Each row is a point on a landscape with many valleys, with its height.
A ball rolls from a point to the lowest of its 2 nearest points, and stops where none of them is lower. Distance is the straight distance between rows; heights are no part of it.
Z_894: [  7 -11 -22  24  18 -59  35 -20  35 -20  34 -21   7   2 -13 -10  23 -19
  12  39]  h=5.95
Z_537: [-16 -21  -4 -13 -57  17 -23 -38 -42 -50  36  -3 -17  37  -7  20   4  -6
  16  40]  h=6.88
Z_382: [ 11  22   8 -23 -11  20 -40  27  -6  19  23  20   7  13  -7  16 -37  17
 -19 -12]  h=2.77
Z_842: [-13 -48 -24 -32  21  38 -10 -38  46  33 -46   4  11  14 -49 -33  37 -16
   3   9]  h=2.16
Z_978: [-16 -31 -28 -37 -27  13   0   3 -11 -40  -9  -2  19  12  12 -25  28 -43
   9   1]  h=5.58
Z_848: [-11 -26 -25  -4   3 -32  13   8  -8  13   3   8  18 -45   5  12  18  -3
  18  18]  h=3.89
Z_18: [-49 -49  33  16   0  35 -50  57 -34  11  -1  18  14 -29  17  -1  18  28
  -5   2]  h=7.96
Z_114: [ -2 -13   7  67 -23 -15  -4 -12 -36 -25   8 -16   0  -3  57  14 -22   8
  33  35]  h=7.48
Z_16: [ -1 -13  37  52 -25 -13 -19 -51 -47  18  39   6  10 -21  -2  30   5  20
  52  34]  h=7.26
Z_806: [ -1  -4  -4 -10  -4   7  32   3   3 -38 -32 -28  10  36  21 -37  15 -37
  19 -66]  h=6.63
Z_660: [ 18  27  29   2 -23  16 -25  40 -19 -52  -3 -15   4  61   9   4  -4 -10
 -17 -26]  h=4.15
Z_441: [  0   2 -54 -27 -18   8 -33  -7  44  -9  46  -7 -29   9  -4  41 -37  27
   3   8]  h=4.69
Z_501: [ 30 -22 -44   4 -25 -30  -3   9  31 -40  34 -17  26 -14  23   2  29 -29
  58  24]  h=5.65
Z_560: [ 32  44   0   2  14 -20  36 -45 -47 -14  28  10  -3   4 -16  -7  -3 -29
 -32  14]  h=8.77
Z_134: [  8  26  56  -9   6  40 -34  25 -17  34  -4  35  12  15 -23   1  -4  16
 -36 -20]  h=0.99
Z_799: [  6 -18  -1 -19 -27  31 -29   6  14  12 -34   9  19   9 -26 -11  28   9
  34 -62]  h=2.83
Z_981: [ 30  44  48   4 -27  14  -4  21  -8 -14  -5  -6  14  62 -18  -1  11   5
  -8 -65]  h=2.95
Z_430: [ 23   5  12  49   6 -41  34 -20 -18  11   0 -21  10 -17  47   2  -1  -6
  48   7]  h=6.80
Z_499: [  1 -16  45 -19 -38  15 -15  19 -23   8 -28  12  36  19  -1   4  32 -11
  48 -44]  h=3.76
Z_187: [  0  14  16  27  36 -74  66 -21  25 -33  14 -19  -7  -9  16 -25  28 -43
   6  14]  h=6.65
Z_837: [ 24  42 -19  20  -5 -21   6   2  35  11  -3   4   9   6  -9   6 -20  34
  19 -71]  h=8.16
Z_711: [ -7  23  49 -17  -9  15  10 -32 -67  14   8   3 -37   7   1  17 -26  -2
 -21  38]  h=7.36
Z_414: [  2  10   8  15 -43  21 -25  39 -19 -65   5 -10  -7  29  47  -2  -9  16
  -6 -18]  h=4.98
Z_402: [ -2 -28 -33 -12 -12 -51   7   4  -2 -16  21  13  38 -45  29  12  31 -40
  37  36]  h=4.76
Z_325: [-11   8  17 -13 -40  13  -1 -42 -70 -14  26  15 -26   7  18  35 -17  -5
   0  50]  h=7.45
Z_286: [  1  28 -29 -21  10  31  -2 -22   9  16   5  10 -46 -27  24   6 -61  26
 -37   6]  h=7.50
Z_661: [ 27  26  -9 -30  13  11   1   2  16   6  19  21   8  25 -32 -15   3 -30
 -42  16]  h=2.39
Z_866: [-24 -41  21  -1 -10  61 -66  27 -19   0 -11  17  34 -11 -25 -19  20  24
  -8   0]  h=7.43
Z_774: [-43 -44 -20   5  29 -20  23   6 -11  42 -40   4  -2 -55   8   0  19  -5
   7  23]  h=2.87
Z_481: [ 15  28  20 -17  -8  -3   5  10 -70  16 -16  39  30 -43  30  11  -7   4
  16 -33]  h=5.78
Z_73: [ -4   5  14  -5  23  38 -29 -21  32  54 -14  25  10   0 -76 -16   4  29
 -20 -25]  h=6.00
Z_913: [-15  17   0  10  -5  24  19 -61  29  -1 -26  -7 -50  23 -18 -44 -19  22
   5 -62]  h=2.00
Z_506: [-14   3 -32 -50  22  11  36 -22 -14  17 -56   3 -24 -37  59 -18 -16 -28
  -6  16]  h=2.93
Z_479: [ 35  -6  36  60  13 -36  31   4  15  20   9 -23  31  -5  22 -14  23 -54
  57  21]  h=6.01
Z_991: [-29  -4  43  -8  43  12  23   0 -15  59 -37  -5 -23   6 -17  23 -20   7
 -45  41]  h=3.66
Z_230: [-43 -47 -22  49  -5  30 -20 -31 -18 -32  -4   4 -20  -5 -42 -34   4  22
 -11  18]  h=8.81
Z_227: [ 30   3   4  -9   8   3 -30  70  41  -2   8 -13  33  30 -32  20  11  30
 -10 -36]  h=4.80
Z_170: [ 20  17 -19  -2  -2 -22 -15 -20  28   7  65   6  -8  13 -17  49 -27  15
   5  36]  h=3.65
Z_324: [-15 -11  12 -13   0  40  -4   8  53  18 -51  -3  -1  31 -17 -27  12   5
   6 -53]  h=1.90
Z_389: [ -9 -32 -12 -25 -37  27 -20   1  -6 -44  14 -17   2  38 -27  10  34 -31
  17  30]  h=6.24
Z_697: [ 24   5   0  -1 -37 -20  -3 -31 -59  -8  31  17  47 -20   7  16  10 -14
  48  -9]  h=5.86
Z_147: [  3   7 -49  23   1 -29  24 -20  40 -20  -3 -17  -1   3  -2 -34  -7   9
  26 -67]  h=7.57
Z_125: [-20  -1   8 -42 -28  39 -25   0  57  35  -6  10 -40  12  -1  21 -12  28
  17 -24]  h=6.72
Z_642: [ -8 -12 -19 -15  27  32  28  -5 -33 -12 -44  -6 -11 -23  52 -33  -6 -27
 -42  36]  h=3.95
Z_739: [  6   6  26 -31   5 -65  67  -6   9 -20   0 -24   7  24  21  -8  38 -63
  17  17]  h=7.25
Z_645: [  5   8  23 -26  -3   9  20  -2 -65  34 -29  14 -11 -30  31  14 -24   5
 -15  19]  h=6.64
Z_184: [ 27  11   5 -15   6 -20  12  38  16 -26  -5 -13  40   5 -20 -38  47 -40
 -22 -23]  h=6.15
Z_373: [ -9  24  20  30  -7  11  13 -46 -25   0 -19   1 -29   5 -16 -21 -11  29
  10 -35]  h=3.23
Z_830: [ -8 -24 -57 -13   7  -3  -3 -38  50  17  15 -10  -9  -1 -71  -1   5  -3
  -5   6]  h=3.40
Z_750: [-17 -27 -24 -27  16 -16 -24  34  10  34  22  20  19 -35 -18  32  13   1
   5  29]  h=4.71
Z_398: [ -5  28 -12 -18  28   7  -4  20   4  45  13  18 -39 -31  17  34 -48  49
 -41  20]  h=7.33
Z_30: [ 30  -1 -11  49 -11 -18 -33  -2  34  11  37  -5  26 -12  -3   9 -18  26
  49  -8]  h=8.49
Z_274: [-12  -2 -64   9  32   7   9 -43  25  14  20  -4 -28 -33 -50 -16 -34  17
 -39   9]  h=4.20
Z_472: [-36 -24   5  43  -4 -10  15 -37 -25 -18  -4 -28 -32   6   6  11  -9  20
  19  41]  h=8.01
Z_747: [  9   7  -6  19  -7 -13 -37  13  35  16   8   8  18 -21 -11  16 -21  70
  47 -38]  h=7.87
Z_39: [  2   0  17  60  38 -14   3  33 -32 -29   9 -18 -11  28  -9   9   0  -3
 -58  37]  h=4.43
Z_367: [-10 -10  -6 -23  -1  36 -10  -2 -29 -27 -36  17  28   3  47 -46  12 -54
 -25  13]  h=4.85
Z_135: [ 34   7   1 -40  -3 -50  13  36  38 -54  11 -17  43 -21 -18 -19  53 -40
  12   7]  h=6.73
Z_386: [  5  -6   6 -52   0 -19  -4  41  24  41  11  18   7  -1   8  50  20 -23
  -4  29]  h=5.32
Z_708: [-13  10  11  26 -46  15 -18  23 -20 -36   3  14 -25  -8  42   0 -22  42
  11 -28]  h=5.62
Z_240: [ 14 -17  14  34   5 -52  24 -22  -2  12  21  -9  40  -4 -23  -4  41 -25
  40  47]  h=5.12
Z_84: [-28 -35 -33 -45  27  -5  42 -26  13  55 -46   8 -23 -52  22   4   5 -24
  14  26]  h=1.68
Z_93: [ 37  30   6 -35 -21 -40  34 -13   7 -28  38 -22  -9  41  25  11  31 -53
  10  17]  h=7.75
Z_12: [-46 -59  -5  -4  25  20   9  -5  44  38 -55 -15 -12  12 -51 -23  23  -2
  18   6]  h=1.33
Z_321: [-53 -36   0  35 -11  29  12 -48 -19 -38 -10 -18 -69   7 -11 -22 -11  16
 -11  42]  h=8.42
Z_892: [ 32  32  22 -11   4  -2 -33  59  33  17  31  18  21  21 -11  39 -13  29
 -13 -21]  h=3.98
Z_527: [-14   8 -46  -7 -13  32   0 -12 -25 -25   3   0 -41 -59  44  -8 -59  25
 -14  11]  h=6.90
Z_662: [ 51  46  24  14  -2 -46  43 -41 -21 -24  44  -3   4  43  -5  -9  15 -40
  -9  14]  h=8.28
Z_116: [ 35  -3  -3   8 -21 -34  15 -18  44 -13  14 -34  12  32  26   4  19 -26
  71  -7]  h=6.46
Z_235: [ 23  46  30  19   1  17 -16   8 -28   2  -9  11  12  22 -36 -26 -12  -1
 -39 -52]  h=1.08
Z_999: [-30 -35   6 -20   9   0 -38  34   7  54  11  26  10 -38  -4  52  -8  40
  16  -1]  h=5.42
Z_413: [  3 -30 -38 -42  10  40 -29 -45  57   9  -2  -3  -5  21 -62 -21  15 -11
 -14   2]  h=2.79
Z_336: [-53 -31  30  -3  28  12  19 -32  16  54 -49  -9 -28  17 -21   1  11   1
  -4  21]  h=2.43
Z_956: [ 39  17  11  67  37 -39  15   4 -23 -26  34 -19   4   4  11   5   1 -22
 -38  58]  h=3.58
Z_109: [ -1  -6 -33 -24   7   5 -10  29  32 -29  33 -11 -29  15  19  28 -19   7
 -39  35]  h=4.12
Z_197: [-10   6  25 -29  24 -45  21  64  37  25 -12   7  17 -26  38  33  10 -24
 -23  18]  h=5.82
Z_550: [  4  31   9  13  34 -18  25  54   4  20 -25  -9 -17 -21  66  21 -44  30
 -32  -3]  h=6.71
Z_815: [  2   3  -8  24 -29 -20   2 -61 -54 -10  33   6  10 -16 -19   5   2   4
  41   8]  h=6.59
Z_101: [ -8  11 -24   8  33  11   8 -51  -4  45  -8  13  -3 -32 -74 -24  -9  23
 -22  -6]  h=5.11
Z_636: [ 47  26  11  32   1 -32  -4  -1  -4 -10  54  -5   5  23   5  37 -19 -12
   3  51]  h=2.15
Z_338: [-10 -18   6 -10  13  64 -52 -19  13  20  -9  31  43  -2 -55 -32  10  18
 -26  -6]  h=6.70
Z_793: [ -1   5  19   3 -28 -22  -9  12 -47  20  -6  18  53 -24  17  19  10   5
  44 -39]  h=4.88
Z_89: [-10 -13  14  32  15   2   5  35 -40 -24 -17 -11   9   6   2 -25  10 -15
 -50  15]  h=5.14
Z_520: [-39  -7   7 -53 -11  45 -43  16  23  50 -19  30  -3 -21  17  28 -20  18
   8 -18]  h=6.19
Z_334: [  1  12  -4 -18  -4  36  14 -37  36   3 -31 -11 -24  61 -27 -23   2 -13
   1 -37]  h=0.83
Z_28: [-47 -30  18  38   9   2 -17  42 -19   6 -16 -12 -22 -21  37  17  -4  39
  -8  14]  h=7.53
Z_984: [ 29  23  -1  19  15 -19   7  52  31 -22  -2  -2  25  14 -19 -17  13  -4
 -32 -26]  h=5.61
Z_705: [  0  19  -5 -17  30 -12  10  75  31  37 -21   4   0 -15  39  23 -19  10
 -27 -18]  h=6.30
Z_151: [ -6  -3   5  29   7   8  17  24 -41 -44 -39 -11  12  12  18 -43   6 -15
 -15 -32]  h=5.88
Z_577: [ -5  -8   4 -17 -33  11 -48   6  40  21  25  16  -6  -9 -34  23 -14  66
  30 -35]  h=7.28
Z_746: [ -4  28  -9   3 -15  25  -5  10 -33 -24 -12   5 -34 -54  63  -1 -45  48
  -6 -24]  h=6.29
Z_545: [ 22  26 -12   7  26  -6  36 -33 -47 -11 -12   7  -1 -24 -12 -40   1 -26
 -25 -13]  h=9.23
Z_477: [  6  25 -31   8   9  -8  43 -10  27 -52 -14 -28 -17  39  21 -48   5 -25
   0 -73]  h=7.05
Z_193: [ 38  16 -33 -38   6   5 -13  15  38 -29  43  -3 -10  23 -30  16   1 -19
 -43  12]  h=3.29
Z_629: [-19   4  35  35  18   2   3  43 -13  -5 -29 -12 -31   7  45   9 -31  34
 -24   2]  h=7.14

For each start below, name the point where the ball stops.
Z_325: Z_84
Z_230: Z_240
Z_338: Z_12
Z_527: Z_134
Z_662: Z_240
Z_184: Z_134
Z_837: Z_636
